A landscape with many peaks, sampled at points; each row gives a point and its height.
A climber steps from a point to whichever of its 3 nearest points has the largest rise for the distance, and stops where none of them is higher. Distance is the straight distance between rows; heights are no part of it.
K_97 h=0.40: [-12 -21 -20 -20  -2  -3 -71  15]
K_844 h=3.91: [ -1 -14 -15   4 -17   1  -3  25]
K_406 h=3.22: [-22  22  14  43 -14 -11  35  12]
K_835 h=4.20: [-28   2   4  18 -16  -3  -3  36]
K_566 h=4.80: [-6 11  2 28 -9 -6 34  8]
K_981 h=2.41: [ 14 -26 -33 -18 -15   7 -17  11]
K_293 h=7.75: [-26  -6  -1  -7  -6  -1 -40  32]
K_545 h=2.23: [-20  -2 -10 -18   3  -2 -67  22]
K_193 h=6.97: [-12 -20 -15  -4 -11   0 -39  32]
K_369 h=5.11: [ 16  15  24  -5  23   0  21 -39]
K_979 h=5.55: [ 25 -12  28 -19  38  -1   3 -45]
K_536 h=0.56: [  6  17  10  10   7  -3  33 -22]
K_340 h=3.49: [  6  23  28   3  23  -7  27 -42]
K_877 h=3.40: [ 25 -23 -35 -20 -12  13  -5   0]
K_484 h=5.99: [ 37 -14  19 -26  33  13  -3 -36]
K_556 h=2.76: [-32  11  14  39 -10  -6  19  30]
K_76 h=5.25: [ -3  42  29  13  10 -12  38 -36]
K_786 h=6.53: [ 33 -18 -21 -26   3  17   2 -16]
K_840 h=6.78: [ -5   6   2  21 -11   1  28   5]
K_553 h=2.88: [-15  -7  -4  18 -13  -6   7  27]
K_915 h=5.15: [-21  -7   2   6  -9  -2 -18  42]
K_774 h=1.12: [  8 -32 -40 -11 -17   1 -55   8]
K_563 h=6.49: [ 32 -13  -1 -24  21  12   9 -28]
K_478 h=6.30: [-31   3   9   0  -2   0 -27  39]
K_939 h=2.34: [-46  22  34  22   3  -4  -5  43]
K_309 h=3.65: [-2 16  7 22 -7 -2 40 -8]
K_60 h=6.01: [ -6 -20 -22 -11 -17  -3 -45  26]
K_124 h=3.43: [-19   1   9  26 -14  -4  11  27]
K_208 h=3.73: [  2  34  37  11  19 -14  29 -45]
K_921 h=2.97: [  3 -26 -32 -15 -17   5 -37  17]
K_695 h=4.50: [  8  15  38  -3  30  -7  19 -44]
K_952 h=4.08: [-19  14   6  38 -11  -7  32  14]
K_191 h=3.52: [ -2  27   7  25  -2  -2  41 -23]
K_900 h=3.70: [  7 -22 -24  -7 -13   5  -4  16]
K_276 h=6.83: [ 42 -20 -16 -35  17  23  -3 -27]
K_260 h=5.18: [ 19 -10 -16  -4  -3  10  15  -6]
K_307 h=6.70: [ 5  2  0 14 -9  9 30  6]
K_265 h=4.93: [-10  46  39   8  11 -28  32 -47]
K_565 h=5.34: [ 23   5  22 -14  27   2  15 -37]
K_652 h=3.53: [-24  -1  -6 -21   2   2 -60  30]
K_466 h=6.39: [-13  47  22  21   6 -16  49 -33]
K_852 h=5.84: [-17 -11 -15 -12  -6  -1 -54  26]
K_893 h=4.32: [  7  -8 -17   7 -10   2   9   7]
K_624 h=4.23: [ 26 -19 -26 -14  -7  10   2   3]
K_676 h=6.17: [ 42 -20  10 -40  30  15  -7 -38]
K_149 h=0.72: [ 37 -25 -32 -26  -7  13  -9 -13]
K_643 h=4.70: [ -6 -22 -32 -14 -12  -3 -50  18]
K_764 h=5.93: [ 26  -5  -7 -14   6  11  15 -15]
K_451 h=5.73: [-35   9  15   1   0  -4 -22  41]
K_504 h=4.74: [-15  35  12  33  -8 -15  48 -18]

For each start below, name the point where the climber stops.
K_340: K_276
K_900: K_276
K_893: K_276
K_556: K_840
K_553: K_293
K_124: K_293
K_406: K_840
K_643: K_293
